Each row is a point on a landscape with many valleys, with its height.
A ball rolls from a point to the lowest of its 2 nearest points, and stops where none of them is lower. Distance is the straight distance between rows; heights are no part of it.
k910 (h 33.0): [ 11  38   2 -21  18  19  19  -2   8   3  44  29 -40 -13  12   9   8  18
  10   4   6  37 -20  12  18   1 -29   6  -4 -24 -27 -19  32 -35   9   3
   6  31 -32  17 -16  21  13   8 -13  12  -6  19   9  -2  23 -21  -7  -5
 -32 -30  -5 -27  22  13   6]
k19 (h 73.8): [-23 -14  16   3   6 -27  10  27   1  17  16  25   7  -8   3 -19 -13 -27
  46 -28  21  51   7 -13 -36   2 -32  -9 -32   7  -3 -17 -20   6 -39   3
  -4  43   7 -12  18 -15  -7 -27  -6   9 -10  34 -12 -46 -30  16  23 -21
 -21  18  -7 -14   6  21  -5]
k161 (h 17.3): [ 18   1 -19 -18 -34  26  -4 -27  16  24  -1 -12 -15 -19   9 -13  31 -17
   8  -9 -30  13  -4  26 -25  11 -23 -14 -10  15 -28   0  12   0   4 -17
  -8   7   2 -13 -25   3  36  11 -21   7 -16 -43  -5  23  16 -18  15  11
  13 -27  23 -35  13 -13  -6]
k238 (h 29.1): [-16  -8  20 -21   1  -5  -7 -14  11  -2 -14  -2  -1  -3 -18   8  -2   0
  -6  11   8 -12  15  -7  10  18  -4  -8   5   8  31   4 -24 -15   9   9
  21 -17   8   8   0 -10   1  -2  -9  -9 -20  -6 -13   6   2 -25  -2   6
  30 -17  13 -14   3 -19  33]
k973 (h 23.9): [ -1  17 -10  14 -24  13   5  -1   7  -1 -16 -40  13  -7  20 -12   9 -17
 -28  22 -13 -26 -22  28 -10   3  58  -1  -3   3 -11  15  22   2  33 -21
 -26 -24  17  14 -19   8  20  36  -3 -19  26 -46   5  38  11   1  15 -21
  -4 -19  10  14  -4   6 -34]
k760 (h 31.0): [  0  17  46   7   8   5 -29 -33  10   6   2   4  -8 -33   1  19 -11  -1
  -4 -13  -2 -19   4  -6  13   6 -16   9  34  21  13   3  12 -45   4 -30
  35 -21 -15  11  29  19  -5  -1  33  19 -12   6  -3   8  23 -20  -9  -2
   3 -38 -13 -42  -5 -10  33]
k96 (h 21.8): [  1  16  -8  16   2   6  -5  -9  -1 -13 -13 -32  15   9  26  -4   6  -3
 -36  28 -14 -25 -17   9  12 -13  64  10  11  -3  -6  18  19   6  28 -14
 -19 -26   8  13  -6   3   9  32   5 -25  27 -32  13  29  17  15  -8 -14
  -3  -4   1  21  -6   2 -24]
k501 (h 50.8): [-11 -10  14   7   5 -13  -7  -4   8  -5 -19   9   3   3   6  -9 -10 -14
  -7   3  10  -9   9 -20  -4  -9   6   4  -2  16  31   8 -19  10  -8  10
  -4 -19  17   0  26 -16 -25 -10  12 -10   4  11   3 -11  -8   7   1   6
   7  17   1  16  -3   4  11]
k776 (h 37.2): [-25  -6  55   3  10 -12 -24 -16   7  16 -31   6   8 -29   4 -10 -14 -13
   2  -8  -8 -12   7 -18 -15  31 -26  -6  13  32  46  -6 -21 -34 -15 -20
  17 -21  13  -2  30 -13 -15 -25  21  -3 -24  -7 -25   7  10 -16  27  -8
  29 -25  -2 -38 -13 -11  47]
k364 (h 71.8): [-15 -13   3  -5  11  -2  19  19 -13   4  26  30  10   8  -5 -14 -14 -26
  35 -13  18  46  -2   0 -13 -10 -19  -2 -31  -1 -23  -5   0  -2 -16  11
   9  35  -3 -10  -1  -4   5 -23  -8  17  -8  27 -16 -53 -26  15   2 -19
 -26  16 -25   6   0  32  -7]
k732 (h 65.0): [ -7   5  -3  36  56 -11 -22 -12 -37 -21  36  -1  23   7   0  -3 -15  12
  10 -15 -11 -10   2 -39  29  -8  -5   1  15 -13   0   2  18 -32 -22  -5
  -5   2 -14  -5  13  19 -18  -4  23  27  15   4 -21 -23   0  18 -24   3
 -13  -5 -21  11 -15   2   1]
k394 (h 45.8): [  9 -12 -12   0  15   7  -3   3  -7 -14  18  23 -12  19 -11  13  -7   7
  14   5  13   3  -2 -20  12   1 -27  16   4 -13  10  -9   0 -13 -10  21
   9  13 -24  -9   4  13  -8  -3  -6  12  -7  35   2 -22  -4  -9 -15  16
 -18   1  -7   0  14   0   0]
k876 (h 77.8): [  4  17   6  34 -12 -11  -8 -21   5  19  11   6   1 -36  35 -11 -18 -23
  22 -49 -27   0   6   7 -48  -9   7   2 -10  29 -21  19  38  18 -42 -29
 -33  11   5 -14  40  -3  -7 -13  35   4   6   9  18   5   8  43  22  -4
 -34  23   8 -19   2  16 -15]
k920 (h 39.8): [  0  28   2 -30 -14  21  18  -2   8  17  34  -4 -27 -25   0  -1  16  -8
  12 -13   6  37 -16  30  -6  -1  -5  -9 -13  -9 -49  -4  26 -19  20 -15
   9  20 -20  16 -24  16  32  12 -22  20   0 -20   4   6  15 -24   0 -13
 -15 -38  -3 -29  24  15  -4]
k758 (h 11.9): [  2  -9 -41  -3 -26  13   7  -6   6  12   0 -33  11   1   4 -25  25 -16
  15   6 -33   2  -6  16 -18  10  19 -18 -17   4 -33   5   9   2  14 -17
 -33   2  12  -6 -28  -6  34  18 -24 -11  10 -52 -20  26   8  -2  17  -1
   9 -10  18  -1  -4  -9 -18]
k116 (h 78.6): [ -4  18  31  49   5 -26 -16 -23 -17  22  10  -7  17 -49  33  -6 -20 -25
  16 -62 -14 -10   2   8 -39 -11  22  -8 -17  37 -12   3  36   4 -41 -42
 -35  -3  10  -5  31   0 -14  -5  49  14  14  -7  14  15  12  49  19 -15
 -29   3   6 -14  -6  18 -11]
k280 (h 47.9): [ 12  21  -5  11   3  13  -6   8 -14  12  17 -26   3 -19   2   7  12   7
   7 -22   1  -9 -28  14   9  11  -8 -20  -4   1 -44  -7   6 -37  12 -40
   9   4 -25   9 -39  21  27  27  16  30  13 -53 -19  32  31 -24  -3  -9
  11 -72 -11 -20   3 -14 -21]
k861 (h 26.3): [  4 -22 -11 -36 -26   7  20   9  -2   3   0   8 -19  19 -37  11   4  26
   7   4  37  19  15  30  14   4  -2  -5 -20  -7   8 -11 -15  26  18  42
  15  16   0   4 -19 -12   1  -6 -26  -3  -5   2  12 -11 -20 -15  -5  20
  15  20  14  17   3   0   3]
k283 (h 18.7): [-31   0   7   7   8  -5   5   5   0   1 -14 -35  26 -11  -9 -18   9 -20
  -7  27   3 -12  -9  12  11  23  22 -18 -18  -6 -16   3 -28 -11  18 -17
 -12 -16  31  14 -41  -4  24  21 -16  -4  10 -42 -38  18  -5  -9  16 -23
  33 -17  12  10  -5  -5   0]
k849 (h 44.3): [ -2 -17  17  -2  -8 -17 -20 -15  20   8 -34   6  -4 -12  13  -2   2 -16
  -1   5 -16  -5  13 -15 -25  15 -28  -1  -2  22  43   2 -24   4 -22   2
 -16  -7  24 -15  29 -24 -12 -22  -3 -19 -24 -11  -2  20   3   0  32   3
  23   1  23 -20   7 -24  20]
k268 (h 45.7): [  7  23 -22  -9  -1   8   5  16 -11  20  18 -30  -3 -21 -15   3  26  12
  19 -20 -15  16 -29  26  10  16 -26 -21  -3 -20 -56 -13  -1 -24  17 -38
   4  23 -18   4 -67  11  56  32 -16  25   2 -43 -25  30  28 -29   6 -11
  15 -51   2 -21   9 -26 -18]
k801 (h 20.5): [  5   9 -19 -13  -2  20  16  -3   1  -3  27  14 -15   7   5  -3   3  -4
  18  -3   5  29   0  16  -1  -5   0   4 -13 -16 -28   9  25  -8   8  14
   0  13 -16   5  -6   8  13  -1 -17  11   9  -1   8 -13   0  -3 -16   2
 -21  -1  -6  -3  19  14 -15]
k975 (h 25.8): [ 20   4 -22  23  10  -5 -20 -24   2 -12 -28 -30  15  20  27  10  12   1
 -41  30 -35 -24  -8  -8   5 -16  37  11  21  -1   7   9   6  22  19 -19
 -21 -14  -1  -5  -5  -2  13  24   6 -42   4 -29  12  36  15  20  -1  -2
  15   9   3  17 -17 -20 -16]
k302 (h 23.8): [-15  -7   9 -27 -11   4   9  -5  14   7  -2   4 -11  -2 -16   5   4  -8
   8   5  18  19  15  14  -1   9  -3  -6 -11  10   4  11 -10  -2  14  17
  17  -8   5   3  -4 -10   7  -4 -20  -2 -12  -8  -6  -6  -6 -20   2   6
  15  -4   9  -9   7  -3  16]
k783 (h 47.7): [-15 -19  16 -15  -9  -4   0   7   6  -4 -13  20  -3   5 -16   8 -15   0
   6  -5  24 -11  11 -12   1  -1  -8   6   6  10  36  -1 -17   0  -3  19
  22 -15   0   0  27  -3 -29 -11   8   5 -13  37   4 -24 -15 -11  -3  16
   4   7  -6   4  -7   7  20]
k439 (h 36.9): [ 11  43  15 -24   5  23  15 -10   3  21  36  12 -41 -28   3   1  17   4
  14  -1   3  47 -28  22   3   3 -35 -10  -6 -10 -45 -19  31 -38   2 -20
   9  36 -35  10 -26  24  30  14 -14  20 -14   0   4   3  21 -23   4 -14
 -23 -46  -8 -38  21  12  11]
k182 (h 40.7): [-12  -2  35  12   5 -16 -28 -21  13  13 -23   5   3 -28  20 -13  -5 -25
   1 -10  -8 -10   6 -15 -20  11 -20  -3   4  27  35   0 -17  -8 -26 -15
 -10 -14  24  -6  33 -13 -18 -20  19  -7 -10 -10 -11  13   6   4  27  -9
  16 -12  10 -25   4 -10  21]
k345 (h 26.1): [-33 -12   1  -8  29  -9  13  27  -9   1  23 -14  29   4 -28  -4   8  -2
  -2   7  17   7   5 -12  37   5  12 -11  -8 -20 -24   0 -27 -15  22   1
  21   4   7  12 -43  -6  24  10 -22  10   4  -6 -44 -20 -14   0 -22 -17
  20  -9 -12  19  -3 -11   7]
k43 (h 21.9): [-45 -12  22  -8  19  -8  14  15   2   3  -2 -24  26  -8 -29  -8   6  -4
  -9  24  21   1   8   0  27  18  20 -15  -9 -12  -5   1 -38  -6  24   1
  18 -12  31  16 -48 -10  17  15 -23  -9   0 -23 -37  -1 -18  -8   5 -22
  37  -3   7  11  -4  -6  20]
k63 (h 53.7): [ 32  -2  -8  -4 -25  13  -1 -19  24   2  -9  26 -30   5  12  12   6  -6
  10   1 -16   8   3   5 -29  -7 -33  21   5  10   5  16  17  14 -17  17
  -1   8  -9 -33  24  11  -2 -12  -2  -2 -20  27  29   7   1   0  14  17
 -20  20   8 -18  15  -4  -1]
k357 (h 19.2): [ -1  15 -20   8   5  11   3  10 -11 -10  12 -17  12  18  12  -7   1   6
  -6  13  -8  -5  -4   7  11 -16  52   7   3 -15 -24  20  26  -1  25  -1
 -18 -15   1  24  -1   5   7  23  -4 -10  38 -31  10   9  13  12 -28  -5
 -14  -2 -12  22  -3   9 -24]
k214 (h 49.7): [ 29 -14 -21   9  -7   5   3   3  -5 -10  -3  24 -20  23  -6  10  -7   8
  20   7   0  -1  -3 -14  -7  -5 -31  24   6 -10  17  -6   5   5 -20  24
  -8  16 -21 -28  12  14 -15 -12  -5   2 -10  41  21 -11  -5   1   3  25
 -19  17  -5   5  11   1 -10]
k774 (h 44.0): [ -1  -2   5 -11 -13  11  17  18   3  -3 -14  18  -6   4   3   1 -18  -5
  -7  -6  35   4  17  26   0  -7  25   2  -9   9   5  13   5  27   1  23
  17 -14  11  18  27 -12 -32  -9   8   7  17  20  24 -31 -13   6 -21   6
 -20  33 -12  25  -8  30  -2]
k126 (h 43.2): [ 41 -17 -29   4  -3 -19 -12 -16  16  -8 -32  -5   2  36  15  21  20   5
 -43  28 -36 -10   2 -13 -20 -11   8  13  24  12  19  -3  -8  46   3  -3
 -13   2  -6 -32  13 -15   0  -6   4 -44 -25  -6  17  39  -4  17  15  10
  18  23  14   6 -10 -23  -6]
k687 (h 33.5): [ 31 -27 -11 -30 -41   2  13   9   1   2 -20   2 -23  27 -34  22   0  31
  -3  13  27 -10   8  26   3  -8 -11   4  -7   2  31 -19 -10  34   8  39
   8  12  -5  -2  16   4 -20 -13 -13 -10  -8  26  39  -3 -19 -11   1  25
  10  25   8  25   1   2  -2]
k490 (h 43.7): [  4 -29   8  -9 -30  -8   0  12   2  -1 -33  12 -13   9 -17  18 -17  13
   6   1  15 -23   5 -10 -12 -10 -18  12   6  14  45 -10 -20  22 -20  28
  12  -7   5 -11  38   1 -36 -16   6  -4 -17  40  22 -14 -16  -6  12  24
   2  21  -1  14  -2   2  10]
k188 (h 35.5): [  1 -22 -30 -12  11  10  10  38 -34 -10  26  13  12  41 -18  -5  -1  31
  14   8  24  17  -2   0  27   3   4  -1 -13 -34 -16 -12   0   7   9  29
   7  34 -19  17 -33  -9  -3   3 -21  11   4  13  -1 -47 -14   8 -36   8
  -6  15 -23  38  -6  12 -15]
k933 (h 47.6): [ -2  16 -14 -27 -20  25  36  32   3  -6  24   5 -17   8   7   0   0   8
 -10  -2  24  26   4  38   9 -10  40   3 -14 -18 -37  14  30  16  32  24
   1   0   4  29  -3  -9   1  -5 -19   7  31 -17  27 -10  -6  -6 -30  -2
 -22  15 -13  13   5  32 -26]
k780 (h 16.0): [  6  13 -21   7  16  14   2   7 -19 -12  32   4   2  12  11  -3  -8  15
  12   2  -3  10  -4   2  14 -12  20   9   3 -22 -28  13  37 -14  15   6
  -6   3 -14  18   0  11   4  12  -1   5  24 -16   4  -5  13  10 -32   0
 -23  -6 -15  11  11  12 -20]
k15 (h 42.0): [ 15 -16   4  -8 -30   6  13  19  -1  -3 -33   2  -8  13  -9   1 -12   9
 -19   1  31 -15  14  28   0 -13  16   6  -1  17  29   0  -6  47  -6  30
  10  -3   9  14  32 -10 -50 -11  16  -6   9  30  41 -26 -14   8  -5  14
 -11  44 -10  44 -13  22   1]
k659 (h 48.9): [  7   3 -27 -31 -33  23  40  26   9  -1  19 -10 -19  21  -5  -6  16  21
  -4  -1  19  35   7  41  11  -6  30  -2 -20 -21 -33   8  15  25  38  30
 -12   7   5  17 -26 -10  15  -2 -34  -5  32 -27  24  -3 -13  -9 -16   5
  -8  22   3  11   0  16 -27]
k500 (h 31.7): [  4  -3 -14 -41 -22  18  31  10   3   7  27  11 -29  10 -29   6  16  20
  15  -1  24  46   6  35  11   3  -9  -5 -20 -22 -18  -7  -3  15  23  37
   9  26 -11  -1 -39  -8  26  -4 -40   4  -4  -3  11 -10 -13 -18   3  10
   3  12  11  -1  15   8  -6]
k564 (h 60.8): [  1 -15  -8  36  21 -19 -26   3 -26 -28  -3   5  17  22  -7  -3 -16  15
 -17  -5 -14 -32   3 -62  19 -20 -10  15  24  -9  33  -9 -20   3 -23   3
 -13 -10  -4 -18  26   4 -34  -8  25   0   5  35   2 -16  -7  17 -11  23
  -6  15  -5  27 -12 -13   4]
k173 (h 30.8): [-18 -10 -19  -9  31  -2   7  38 -24  -8  33   0  25  25 -19  -1   2  20
   9   4  16  11  -2 -13  37   0   5  -7  -7 -37 -25  -2 -14 -13  15  13
  14  20 -12  13 -39  -7  17  10 -22  10   9   5 -30 -36 -13   7 -38  -6
   2   0 -20  27  -4  -7  -6]
k379 (h 70.0): [-23 -20  -4   3  35 -10   7  25 -31  -5  34  15  28  23 -15 -12  -9  -5
  23  -9  16  26  -7 -26  12 -10 -11   0 -16 -11 -15  -8  -5 -14 -14   7
  15  32  -7  -8 -12  -1   1 -13  -3  20  -2  22 -31 -61 -27  23 -18 -16
 -14   7 -30  22 -11  22  -7]
k817 (h 24.7): [-16  25   5  20  22  -1 -12  -7 -14 -17  -4 -39  33 -13   6   4   9   2
 -23  11  -3 -51 -15  -9  35  13  21 -19   7 -12  -6  -2 -17 -34  22 -30
   2 -21   2  25 -29  12  10  24  12   7  26 -33 -24  26  15 -17 -18 -12
  30 -42  -8  -1  -5 -20  -4]
k136 (h 8.6): [-13  17  39  22  12 -16  -4   2   8   1 -32  15   2 -22  18  -9 -31 -10
 -15 -22  20 -20  11  -1 -17 -11  30   9   8  21  25  10  -1  36 -26   4
   1 -36  23  12  39 -15 -42  -9  44  -5  13  40  16 -15  -5  33  -4 -10
 -19  47  -1  20 -15  29   7]
k946 (h 63.0): [ 12  -6 -17  34  34  -6 -22   3 -30 -30  13   7  14  31  -6   0 -15  29
  -6  -4 -14 -20   3 -47  27 -15  -6  14  23 -21  15   2   6  -8 -15   7
  -4  -4 -18  -7  11  14 -23   4  21   4   9  24   2 -19  -1  17 -33  17
 -15  15 -13  30  -9  -6  -2]
k512 (h 32.3): [  8  14  13  -4  16   7 -20 -23   1   7   2  -6  -2 -17  -6  16  10   5
  -1  -5  -2  -9  -9  -7  20  17 -38  -7  17   5  -4  -7  -7 -41   6 -28
  19   3 -17  10 -12   9  17   2   2  21 -14 -22 -17  19  23 -28  -8   4
  29 -53   0 -41   4 -32  19]
k895 (h 17.7): [-17 -22  -2 -24 -16  -1  20   0  13  13  -8 -10 -13   3 -29  -3  10   1
   9   9  17  30  24  26   4  15   2 -20 -23   0   5   5 -29  23  17  26
   4  -3  31  -4 -33 -14  20   5 -36 -14  -8 -31 -13   9 -16 -16  25   2
  29  15  29   4   5  -6  14]
k699 (h 43.8): [-12  23  -7 -16 -15  13  11  17   8  17  18 -31  -8 -28 -27   2  21   3
   9  -7   0   9 -17  32   7  13   1 -16  -3  -5 -51 -14  -9 -11  41 -30
   8   4   5  18 -58   2  54  24 -16  19   1 -48 -19  28  22 -34  12 -19
  17 -52   9 -21   7 -16 -14]
k883 (h 20.4): [-22   6  43  27   5 -17 -13   3   2  -2 -11  28   2 -27  -3  17 -32  -6
   8 -38   9 -25   9 -22  -6  -8 -15  22  27  18  34   2  -1  -9 -25   5
  16 -36   0  -8  50  14 -34 -15  37  21 -11  59   1 -27  -5   6   4   4
 -21  18 -12 -24 -10  16  26]
k73 (h 20.8): [-34  13  13  11  16  -1   6  16 -16 -12  -2 -35  36 -10  -2 -21  -1 -17
 -20  29  13 -32 -21  14  18  18  56 -10 -14  -8 -14   3  -9 -25  27 -24
  -4 -31  26  30 -28  10  12  28  -3   6  30 -36 -29  15  -8  -8  -2 -35
  12 -29   1  22  -9  11 -10]
k80 (h 40.2): [ 17  10  -9 -12  22  15  15  17  -3 -15  33  35 -30  14  -6  13  -6  32
  15   9  18  16 -13  -9  28   6 -30  13   1 -33   3 -24  19 -21   4  30
  11  30 -33  13 -18  12 -14   4 -13   8  -5  43  12 -17   6 -13 -19   6
 -30  -4 -10  -3  20  10  -7]
k4 (h 76.6): [  0  14   9  11 -15  -9   5  -3  22  10  -1  31 -11 -24  26 -13 -24 -26
  29 -31  -1  13  18  11 -48 -11 -11   6  -9  17  -7  15  17  27 -38  -4
 -19   9   6 -17  42 -10 -18 -22  23   1   7  29  18 -15  -9  28  19  -3
 -32  39   6 -21   0  21  -8]
k886 (h 48.8): [ 18 -19  -1  -9 -17 -18 -17 -19  16   2 -37  11  -9   7  -1  17   8  -1
 -15  16 -20 -15   9 -11 -19   4 -22   5  11  16  41  -1 -21  12  -9  11
  -4 -15  14 -25  22 -11  -4 -16 -10 -21 -32   1   1  27  -5  -3  19  14
  27   0  23  -8   4 -35  17]
k263 (h 55.1): [-11  -3  32  29  15 -17 -26 -12  -9 -26 -25  -3  11   3   9  -3 -10   3
 -48   3 -11 -47  -4 -47  13 -14  16  12  29  10  53  -4 -29  19 -13   0
   6 -40  14  -8  29  -6 -35  -2  35 -18  -9  36  14   4  -4  16  -1   9
   5  23   3  27 -15  -3  18]
k460 (h 35.2): [ 17  15  11  16  14   4 -31 -35   1   3   2  -1 -10 -20   9  18   6  -3
  -6  -7 -15 -18  -3  -9  12   2 -29   7  20  13   4   3  11 -29  -7 -22
  15  -9 -14   1  10  19   2   3  21  17  -7 -15  -5  23  30  -8 -10   5
  13 -40  -3 -30   9 -25   7]
k657 (h 45.1): [ 16  16   9 -15  -3  29  24  18   9 -12  19  44 -39   0  -1  23 -16  19
  17  -1  23  17  -6  15  13   2 -21  18   2 -18   1 -17  27  -5   1  33
  20  18 -27  10   7  15 -20  -5  -5  13  -6  53  35 -24   3 -14 -10   6
 -45   2 -24 -12  13  21   1]
k56 (h 22.4): [-26  15  14  13  22   0  -2   4 -21  -9  13 -23  26 -12   3  -5  -2 -16
 -13   8  12 -31 -12  -2  27   4  43 -10  -3  -1 -17   1  -1 -35  23 -23
  11 -27   4  30 -13  13   3  20  14  11  31 -29 -24  11   7  -3 -18 -23
   7 -36 -14   4  -4   8  -5]
k319 (h 53.1): [ -6  -1  13  27  19 -14 -20 -17  -2 -15 -23  -7  14   8  20 -11 -10  -6
 -39  13 -10 -26  -4 -26  11 -14  30  12  11  13  29  10 -13  19  -3  -2
 -10 -28  13  -1  20 -12 -24   2  29 -19   8  13  15   1   1  25  -5   1
   0  24   5  28  -9   4   2]
k115 (h 27.8): [-10  12  11  11  26  -1 -20 -21  -9  -8  -2 -24  20 -15  -2  12   9  -1
 -16   2  -4 -36  -4 -19  34  14 -10 -16  15  -1   2  -1 -22 -39   9 -29
  16  -6  -9  17 -19   8   6   7  11  14  10 -26 -31  22  18 -21 -18   0
  35 -43  -9 -19  -5 -28  13]
k371 (h 5.0): [ 18  -8 -46 -13 -24   3  15  -4  15   0  -5 -20   0  26  -1  -4  26   5
  -3  18 -17  15   8  21  -8  -2  22  -4  -7 -13 -13   9   6  20  26   7
 -30   0   7  -6 -30 -11  29  12 -33 -26  12 -36   3  25  -1  -4   0   9
  17  11  24   4  -9 -13 -16]
k442 (h 49.1): [ 38 -20 -12 -12 -21 -22  -7  -6  12 -12 -34   0 -11  30  -8  30  11  18
 -33  25  -9 -23   6 -10  -7 -12  -2  14  22  11  38  -9 -18  36   5  20
   6 -11   0 -19  22  -4 -11  -7   0 -28 -26  12  25  29 -10   3   6  18
  24  16  16  14   1 -24   6]
k389 (h 14.3): [-18   5  39  22   0 -19  -5  18   3   0 -25  26   3 -20   1   5 -35  -2
   5 -29  17 -27  13 -15 -17 -10   5  17  18  17  43  -2 -12  23 -30   8
  12 -32  14   2  47  -6 -49 -14  43   8  -3  60  11 -32 -11  17   3   5
 -20  37  -7   4 -15  23  16]
k488 (h 67.5): [ -9  -5 -16  18  61 -10  -7  13 -42 -22  38   4  28  22  -6  -7 -10  22
  26 -11  -4  11  -6 -45  27  -5 -25  -9   3 -27  -5  -6   8 -35 -29   1
   5  34 -19 -17 -12  17  -2  -7   3  26   5  18 -41 -45 -18  16 -16  -8
 -16   1 -30  21 -14   2  -2]
k582 (h 12.1): [ -6 -19 -32 -13 -11  -3  20   4   7   2  -2 -16   3  18 -20 -13  18   0
  11  15   1  24  15  16   4   7  11 -14 -19 -12 -15   3 -23  23  18  15
 -18   3  18  -6 -42 -16  31  11 -41 -15   6 -33 -18   9 -11  -6  11   6
  25  17  27  14  -2 -11  -2]
k568 (h 45.9): [  2   3  -1 -28 -21  25  32  26  -1  -4  15  28 -17   9  -4   6 -13  -2
   3  -7  42  27  11  40   2  -1  12   0 -21 -10 -23   4  19  16  10  29
  20  12  -4  20   5  -4 -18 -17  -9  19  13  17  25 -40 -17  -4 -27   4
 -30  25 -22  14   6  36 -11]
k721 (h 26.6): [-12   8  47  12   7  -6 -22 -18   4  -1  -3  20   1 -29  -4  18 -19  -3
   5 -20   2 -22   9 -17   2   5 -23  19  40  19  34   6   6 -39 -12 -14
  28 -29 -12  -6  45  22 -19 -12  35  20 -18  38  -7 -11  11 -13   4   4
 -12 -11 -16 -41  -9  -2  41]
k122 (h 38.2): [ 48 -17 -45   7  -6  -8 -14 -15   8   0 -16   4  -4  37  11  14  19  10
 -15  19 -45   0   2 -16 -24 -12 -11  21  18   0   6   4  10  32  -8  -2
 -20  14 -17 -35   9  -2   7  -6   3 -31 -17   3  19  30   1  16   8  18
   1  26  12   1  -2 -20 -13]
k908 (h 75.5): [-19   6  21   0  -3 -21   8  13  14  16   2  31  -1 -22  22 -16 -22 -31
  37 -35  19  30  22   6 -52   2 -12 -10 -21  12   1   0  -5  14 -35   0
  -8  16  12  -4  37 -16 -21 -23  11   6   6  27   0 -25 -16  19  19 -13
 -21  27   2 -21   4  30   0]
k50 (h 25.9): [-49 -15  23   9  33 -22   3  17  -8   4   4 -19  39  -3 -10 -29   1 -16
  -6  11  12   5   2 -30  14  12  13 -25 -23  -7   0  -4 -46 -14  -7  -7
  -1   1  30  10 -28 -17   3  -5  -8  -3   1  -8 -44 -15 -19  10  10 -27
  35  -2   3  18  -6   1  17]
k103 (h 31.9): [ 63  -8 -53  -3 -11   2 -15 -30   9   9  -9  -4  -6  24  22  10  31  13
 -12  15 -60   2  -2  -3 -33  -1 -22  10  21  -6  -6  -1  28  14  -3 -11
 -19  18 -17 -31  -8   0  27  -1 -10 -25 -18 -15   9  45  12  11   2  18
  10   7  21 -16   7 -33 -14]
k167 (h 29.3): [-31  -7  18  24  29 -27 -15   7 -17   6  -2 -31  39 -12  18 -35   5 -21
   8   4  -3  -1  -8 -28   4  15  13 -27 -28  -1  -2  -7 -34 -16 -24 -26
 -29   9  28   4  -7 -19  -3  -1   2  -5  16 -32 -35   4  -9  19  26 -31
  26 -15  10   3  -3  -4  -7]
k386 (h 24.0): [ 47  -2 -47 -12 -26  23  -8 -35  11  20  -3  -9 -13  -3  21  -8  36   3
   4   1 -60   7  -9  13 -34  12 -36  -8   2   5 -21  -6  22   1  -6 -16
 -21  18  -8 -30 -28   3  39  10 -23  -1 -16 -32   3  37  16  -3   9  19
  15 -14  25 -28   8 -32 -14]
k74 (h 58.0): [ -6 -19   9  18   4 -15 -20   9 -15 -29 -19   4   8  21 -17   9 -13  18
 -34   0  -7 -58  -4 -58  20 -23  -4   8  32  -4  47 -18 -30  10 -20   6
  17 -27  -2 -14  23   9 -42  -6  27  -3  -9  45  14  -5  -8   8 -11  34
   5  13  -3  29 -10 -14  15]
k909 (h 25.7): [  4   4  -6 -29  -2  22  27   0   2   7  32  23 -26   4 -16   1   9  -2
  23  -1  17  53  -8  17   1   4 -21  -4 -14 -13 -32  -5  12  -7   1  18
  10  32 -23  -7 -25   6  26  -3 -32  14 -13  16   2 -24  -8 -10  -6  -6
 -21   0  -7 -12  22  12  -3]
k514 (h 48.3): [ 21  36   8 -14 -13  25  15  -2  26  -4  18  34 -45 -15  14  23 -12  18
   1  -4  11  19   1  24  -4  -8 -13  21   8 -12  -6   6  43   2   3  22
  17   5 -21   9  18  20  -6  -5   3   5  -2  36  43  -4  16  -9  -9   5
 -37   7  -7 -20  23  15  -2]
k18 (h 33.8): [-29 -10  51 -16   4  -7  -7 -15   8  17 -25  -5   2 -22 -16  -3  -9  -4
   1   6   3  -5  16  -3  -4  37 -15 -10  10  26  32   2 -18 -36  -1  -8
  30 -20  12   4   9 -19   5 -16   2 -12 -31 -12 -26   5  12 -34  18  -1
  37 -28   6 -30 -13 -15  53]
k577 (h 38.5): [ 16 -36  -6 -18 -41   2   9  21 -13   2 -29  -4 -10  23 -29  10  -8  18
  -2  12  26 -28   7  18   5 -13 -10  10   1   7  36 -23 -10  40 -10  33
   8  12   1   5  33   3 -49 -14  -1   3  -9  44  38 -26 -15  -5   0  27
   4  29  -5  39 -10  15   1]
k929 (h 51.2): [  6  18  19   0  -3  10  -3 -13  15  -5   7  30 -23 -16   2  22 -17  -4
  10 -10  11   1   9   8  -4  -7 -12  21  15   3   8  12  22  -9  -5  11
  21 -12 -15   0  34  17 -14  -4  10  16  -9  35  17 -13   8  -8  -7   7
 -28   4 -12 -19  13  10  11]
k610 (h 31.1): [ 19  -5 -35  29  21 -18 -33 -23  -8  -6 -25 -21  28  34  28   4  10  18
 -30  23 -59 -14  -7 -32  -6 -20  20   6  20   3  12   7   0  30  -3 -31
 -42   5  -2 -25   7 -10   5   7  15 -48  -4 -21   9  36  13  33  10  -3
  11  24   3  15 -24 -24  -9]
k422 (h 56.5): [ 17  13   7 -13 -31  15  10 -17  35   3 -15  14 -28  -8  22   7  -3 -14
  -2 -10   0   5  15  30 -29 -10   2   6   4  16   1  33  25  30  -4  12
  11  -8   4  -5  34   0  -4 -11   7  -9   0  13  27   3   3   2   5   5
 -15  30   3  -3   9   7  -2]
k786 (h 41.9): [-13  11   8 -26 -20  11  21  16   3  22  28 -21  -8 -32 -28  -8  17 -21
  13 -11   5  35 -16  32  -7   2   5 -15 -12   2 -65  -9   7 -17  27 -34
  17  10  -4  12 -42  12  49  14 -20  25  -6 -38 -22   9   8 -21   8 -31
  -6 -43  -3 -17  16   7  -7]
k451 (h 26.0): [ -7  -2 -16   3 -38  12  15  -1  22  14 -19 -38  10 -13  28 -33   8 -26
 -17  10 -22  -8 -14  28 -31   6  48 -17 -23  16 -16  18  24  16  13 -16
 -40 -15  29   1  -9  -2  13  20 -10 -25  22 -48   1  30   2   6  34 -18
  -6   1  18   8  -5  21 -21]
k605 (h 37.7): [ 19 -19 -26  24  14 -29 -31  -7 -10  -6 -23   1  21  29  15  -4   3  12
 -16  11 -36  -9   5 -48  -8 -16  -6  10  12   2  28  -4 -21  23 -26 -13
 -43  10   0 -30  23 -20 -14 -14  16 -33  -1   6   9  15  -4  28  14   8
   6  26  13  11 -13 -25  -8]
k850 (h 15.9): [-13  -2 -20  18   0  -1  -3  -4  -4   4 -20 -39  30  -5  10 -25  15 -17
   9  14 -21 -16 -14   8  -5  20  16 -22 -19   0 -17   0 -14  -9   7 -27
 -37  -5  23   1 -31  -8  24  19 -10  -7  11 -58 -33  29   6   1  25 -15
  25 -19  15   7  -9 -13 -15]

Where does a ball stop that starts at each point below?
k116: k861
k126: k371
k886: k371
k460: k136
k188: k371
k568: k861
k783: k861
k268: k910
k610: k780
k659: k780

Call two points neighbours if one is among the 2 nearest of the other. Go from one point of each pair to the other, from neighbour to neighbour, staying as low as possible. Name the highest point that can't be avoided.
k780, k371: k451
k780, k136: k460
k780, k861: k500
